Points on a hilly landscape, in no order, each with its height.
A climber steps from a point to the highest of its 2 nearest points, and stops where none of them is higher. Distance is the straight distance between rows; heights are no part of it.
pov: [123 131 143 184 112 118 122 125 109 142 135 117 116 125 128 163 115 179
 139 135]  (h 6.79)
zamu: [141 108 147 114 143 139 156 159 130 137 143 177 137 121 155 147 142 145
 136 105]  (h 5.29)
diti: [ 90 149 132 144 145  86 111 116 121 115 107  55  47 110  87 141 112  81
 161 130]  (h 6.61)
Zelep: [109 111 156  68 178 126 145 142 131  89 101 105  90 110 108 131 117  72
 102  92]  (h 2.78)
mon: [122 104 132  71 132 134 114 144 134  98 113 105 151 104  88 103 141  64
  73 105]  (h 2.95)
Gofit: [128 149 157 211 116 128 178 115 136 136 119 213  97 132 188 172 138 175
 151 144]  (h 5.49)
gaz: [129 136 147 105 100 162  63 107 113 125 126  85 188  78 107 138 147  91
  95  87]  (h 3.24)
lupo: [182 129 168 151 137 183 141 146 144 172 144 203 164 119 180 134 135 209
 167 109]  (h 7.26)
nopiz: [125 102 115  89 125  75 100 120 121  87  68  52 100 140  95  97 124  51
  84 171]  (h 7.42)
tir: [162 148 145 116 116 184  74 116 118 160 142 108 190 114 155 161 103 193
 147  94]  (h 3.57)
Runit: [141  95 102 110  83 125  81 119 107 119 125  77 171 128  69  77 147  77
  85 151]  (h 7.80)
vone: [119 134 154 108 128 133  93 114 111 103 102  68 140  73  85 135 142  38
  93 106]  (h 3.23)
veko: [113 130 103  89 158 106 185 123 160 106 103 167  92 162 151 103 109 114
 102 135]  (h 2.44)
Kidok: [126 107 105 147  84 107  77 115  96 129 126  64 155 116  78 107 143  99
 121 158]  (h 7.25)
tuzeg: [122 121 119 125 138 108 138 144 126 121 130 108 120 122 104 124 126 108
 119 122]  (h 5.38)
fim: [128  83  98  86 120 112 123 139 133 101 132 121 156 157 100  85 135 110
  87 159]  (h 7.24)
benep: [137 128 148 115 158 137 133 145 126 141 135 128 142  99 142 137 128 136
 137  83]  (h 4.51)
fus: [168 110 186 166 117 182 104 147 119 152 150 138 186  85 117 139 124 171
 143  98]  (h 1.45)
vep: [122 163 131 132 139 132  81  91 110 152 116  70 122  98 128 162 109 123
 161  95]  (h 4.69)
fom: [137 118  97  73  94 162  77 111 122 147 135 102 193 136 132 132 130 137
 120 112]  (h 3.80)
Did: [135 141 111 110 135 154 166 127 153 151 151 214 141 153 189 122 138 165
 135 118]  (h 5.34)
Resem: [108 140  74 172  94  65 113 110 123 128 122  93 105 162 110 101 127 131
 136 197]  (h 8.63)
digi: [126 120 116 149  93 167 128 103 133 154 170 196 173 157 164 130 117 208
 149 149]  (h 6.04)
Mumi: [117 122 127 102 132  74  98 124 115  85  65  43  64 128  74 104 114  36
 103 166]  (h 7.34)
mav: [122 145 170 182 117 130  79 121 105 128 122  64 115  72  82 154 116 105
 137 104]  (h 3.19)
Galek: [120 109 102 150  88  98 111 116 109 130 146 111 153 158 118 121 133 151
 122 178]  (h 6.28)
kofo: [107 144 115 176 115  97 106 120 109 147 122  83 105 129 107 142 120 144
 151 136]  (h 7.30)
kun: [108 164 126 180 127 112 172 106 133 139 125 176  86 143 175 156 129 152
 147 139]  (h 5.98)
Zav: [134 161 180 162 182 137 147 128 124 138 136 133  80  97 148 185 114 138
 178  85]  (h 2.25)
pul: [152 131 177  88 150 181 103 156 134 149 168 170 177 105 170 131 139 169
 153  73]  (h 0.56)
Boto: [167 116 141 165 126 160 183 145 146 157 138 237 129 128 180 133 161 172
 162 129]  (h 7.71)
gugu: [119 156 167 169 136 127 107 124 100 121 121  69  82  86 103 182 115 120
 159 110]  (h 2.80)
Zedo: [165 117 154 115 126 191 137 161 142 157 166 213 171 129 175 137 138 196
 154 113]  (h 6.93)
zekem: [156 148 200 153 165 165  94 141 120 147 139 111 156  69 134 151 118 147
 156  72]  (h 1.74)
rivi: [107 112 107 128 150  72 157 144 145  97 102 105  78 143 103  84 117  98
 106 153]  (h 7.31)
Lizeg: [136 154 148 143 143 143  91 106 114 151 125  83 139 106 143 168  98 161
 147  94]  (h 4.17)
kaden: [117 171 101 125 142 112 110  84 112 147 108  78  94 126 128 160 105 116
 158 115]  (h 5.37)
koz: [113 105 100 125 116 109 132 127 123 123 137 135 148 141 126 123 132 143
 120 138]  (h 5.95)
pedug: [138 128 127 136  77 153  63  98 106 134 117  74 184  85  83 116 148  81
 102 115]  (h 2.86)
ritad: [119 111  98  46 103 143  79 116 121 128 124  97 174 133 130 125 138 107
 109 111]  (h 4.16)
Vod: [141 101 140  91 110 173 130 148 132 140 166 199 175 144 178 150 146 188
 138 115]  (h 6.51)
rulug: [154 105  97 143 113 119 178 168 141 116 137 173 135 171 120 107 150 135
 100 178]  (h 8.10)
sidul: [ 86 166 102 172 133  96 159  93 140 131 120 140  64 145 153 144 116 132
 153 151]  (h 6.44)
pogat: [106 132 105 134 126 123 172 106 155 138 144 211 136 157 174 108 135 152
 134 138]  (h 5.52)
fidet: [147  94 135 170 100 135 179 152 139 137 145 228 137 145 152 121 162 171
 143 156]  (h 8.03)
Nagag: [111 102 113  79 155  84 154 131 149  85  87 107  84 156 119  83 108 101
  93 154]  (h 7.43)
genun: [105 158  95 208  94  77 141 128 125 124 133 120  90 163 114 111 136 143
 139 196]  (h 8.60)
paga: [146 137 131 161 105 160  90 125 107 139 129  79 167  98  82 125 135 114
 115 107]  (h 2.40)
dul: [164 162 190 162 178 163 121 142 122 159 135 126 120  82 152 178 108 158
 170  83]  (h 2.03)
Deka: [129 118 125 176  93 163 161 102 149 151 156 238 158 162 188 133 138 195
 147 157]  (h 5.88)
Sase: [136  92  81  73  94 135 100 123 128 114 133 105 180 156  90  77 136 102
  95 159]  (h 7.20)
volez: [111 129  73 166  88  94 149 103 133 126 159 164 144 180 128  96 129 149
 123 203]  (h 8.31)
zarus: [145  91 131  73 106 178 110 164 133 121 160 149 184 120 112 104 153 121
 105  98]  (h 4.76)
Malef: [134 153 187 134 154 162  94 124 108 125 126  83 135  63 108 161 131  86
 129  72]  (h 4.11)
Zed: [146 109 119 140  87 174 101 103 126 159 164 155 186 153 147 135 106 207
 150 143]  (h 6.18)
Nafi: [122 125  81  54 128 123 103  94 126 139  96  91 134 146 138 125 127 103
 121 110]  (h 4.55)
fubi: [111 115 122  57 165 123 167 148 152 102 107 144 102 157 151 127 126 115
  97 106]  (h 2.52)
dad: [166 142 198 135 142 187  81 149 125 145 147 129 184  67 132 139 136 138
 135  73]  (h 1.38)
soz: [119 115  98 100 121  91 108 119 116 114  84  69 117 131  98 105 122  72
 107 150]  (h 7.57)
levat: [108 136 124 182 106 134 181 106 151 135 139 241 129 153 192 126 150 153
 137 158]  (h 5.71)
Sipa: [155 131 186 112 175 152 128 153 132 158 157 181 145  98 176 131 144 170
 176  81]  (h 0.42)
zose: [121 110  72 127  91 119 152 111 133 124 151 168 150 191 139 106 133 145
 113 186]  (h 8.18)
Sefa: [116 147  87  75 140 106 100  81 118 146  92  71 106 135 135 139 119  89
 139 120]  (h 4.82)
por: [116 146 170 172 157 128 123 120 109 135 133  99  88  97 135 181 113 149
 175 107]  (h 2.49)
lud: [103 141 141 132 173  97 190 129 142  99 110 156  53 140 148 151 115 115
 139 125]  (h 5.83)
tadov: [146 158 110  70 141 172 111 134 149 159 153 154 165 140 173 127 135 168
 141  83]  (h 4.91)
pizo: [149  94 118 173 103 118 175 158 138 132 150 191 135 152 115 102 148 147
 126 179]  (h 8.26)
dit: [152 155 117  72 144 173  96 131 132 155 141 117 171 114 150 137 132 146
 135  74]  (h 4.47)
pudid: [136 147 145  82 132 173  75 118 120 148 131  92 175  92 134 139 136 114
 117  80]  (h 3.82)
veka: [118 126 140 103 156 126 117 133 120 126 128 110 136 104 114 127 129 105
 127  90]  (h 4.68)
teg: [145 119  87 143 118  95 161 155 135 101 128 133 113 171 111 115 135 117
  90 184]  (h 7.98)
rig: [142 122  67 118 108  79 135 136 130  98 114  99 120 181 109  95 131 109
  85 207]  (h 7.89)
neba: [133  96 137  67 127 149 127 165 141 103 138 133 169 117  97  95 145  90
  82 103]  (h 3.46)
Bam: [150  91 103  88  94 171 117 156 129 120 159 143 189 154  98 113 143 128
 103 138]  (h 6.26)
zuz: [119 112  70  97 119  86 126 116 117 109  99  87 118 169 116 110 125 107
 100 168]  (h 7.79)
sovep: [118 153 167 148 118 142  82 111  98 119 115  55 129  72  91 158 135  72
 120  95]  (h 3.59)
zovob: [115 112 132 138 159  95 184 154 149 116 129 162  98 128 125 104 130 123
 123 132]  (h 6.31)
menim: [135  99  88 116  97 156 152 126 135 133 170 199 169 174 134 108 136 167
 130 165]  (h 7.90)
Fer: [148  97 103 107 103 168 142 158 132 140 165 172 176 155 121 113 144 162
 123 130]  (h 7.28)
sopot: [119 109 142  27 164 135 139 141 145  96 105 114 117 129 128 121 122  88
  86 100]  (h 2.66)
bedo: [105 146  89 203  93  97 161 110 136 130 141 164 107 168 137 100 132 144
 129 197]  (h 8.45)
Bulog: [116 128 125 168  90  93  81 117 100 134 122  63 119 118  84 132 122 134
 136 148]  (h 7.77)
fedez: [144 134 159 194 119 137 145 140 120 146 133 144 121 114 149 173 121 182
 148 127]  (h 6.39)
Bim: [180 145 157 162 131 169 163 136 150 172 135 230 136 129 200 141 143 194
 170 122]  (h 7.50)
neme: [152 113 123 134 109 169 120 127 126 161 156 147 182 137 131 123 119 177
 140 118]  (h 6.50)
Vuvev: [107 130 106 115 137 100 200 124 158  99 116 184  91 173 160 105 130 126
  93 167]  (h 2.39)
zigu: [147 119 151 170 109 158 107 147 114 143 138 117 166 103  95 139 119 148
 135 105]  (h 1.84)
mul: [146 117 153 159 130 143 156 135 125 142 137 179 137 124 161 164 135 180
 144 117]  (h 5.91)
tose: [135 142 185 131 181 145 130 146 115 117 131 110 102  80 119 171 122  92
 146  78]  (h 4.66)
Fud: [132 163 118  84 153 158 142 123 149 155 145 179 142 141 193 128 137 164
 139  94]  (h 5.14)
dotod: [111 125 152 105 159 105 128 136 120  88 103  76  87  98  83 137 125  61
 105 112]  (h 2.91)
geguv: [ 92 146 134 123 181  93 174 123 137 104 111 116  47 131 130 135 100  95
 144 121]  (h 5.51)
nif: [109 135 109 166 135  87 185 141 148 117 117 151  77 144 122  98 130 126
 130 154]  (h 6.55)
rika: [ 81 161 107 175 139  71 170 118 147 120 119 135  49 146 126 111 121 123
 150 162]  (h 6.77)
nuluk: [104 142  78 150 104  60 103  98 115 135 102  66  84 152 114 109 117 111
 143 178]  (h 8.40)
Nibir: [157 118 170  93 146 181  94 156 130 144 160 143 186  89 138 119 149 136
 128  68]  (h 0.89)
Lebob: [105 168 109 150 141 101 117 100 116 135 109  68  50 125 112 148 107 105
 171 127]  (h 6.01)
puf: [157 154 163 148 133 165 102 113 119 155 124 115 155 112 163 175  94 193
 152 104]  (h 3.81)
Runu: [ 98 140 126 128 131  71 100 119 103  95  90  43  46 129  81 133 115  63
 139 156]  (h 7.08)
Notuz: [117 146 154 120 185 119 151 133 126 112 119 108  70 103 113 160 113  91
 155  98]  (h 5.10)
mef: [106 137  86 141 122  77 186 119 155 100 118 162  92 187 147  86 128 119
  90 196]  (h 2.37)
vufep: [ 87 145 103 151 139  66 144 127 138 114 108  95  46 140 106 100 115 101
 135 153]  (h 7.06)
Bis: [117 110 149 108 182 110 168 154 146 120 122 149 100 107 125 105 125 101
 126  96]  (h 5.94)
tav: [131 132 158 121 138 140 119 145 122  95 103  86 113  84  79 144 139  47
  87 103]  (h 3.06)
tevos: [112  95 152  82 134 108 115 136 134  74  93  86 130 108  79  95 134  48
  65 132]  (h 2.79)
dugo: [124 125 110 186  88 119 112 115 111 140 141 122 145 150 116 140 111 179
 145 164]  (h 6.47)
falo: [112  83 110  73 130  90 142 146 142  91 111 121 120 163 118  82 111 103
  79 159]  (h 7.56)

For each start below, name the point where the climber stops.
Nibir -> rika
dotod -> rika
gugu -> rika
veka -> pov
Zedo -> pizo
Lizeg -> pizo
Mumi -> pizo
ritad -> pizo
zigu -> Resem

Call two points neighbours if one is among the 2 nearest of the other. Go from one point of each pair to the other, from neighbour to neighbour, staying as high as possible. Name the lowest point that can't be avoided.
Runit, Bulog -> Kidok
pizo, Bulog -> Vod
falo, Runit -> Sase
Resem, Runit -> vufep
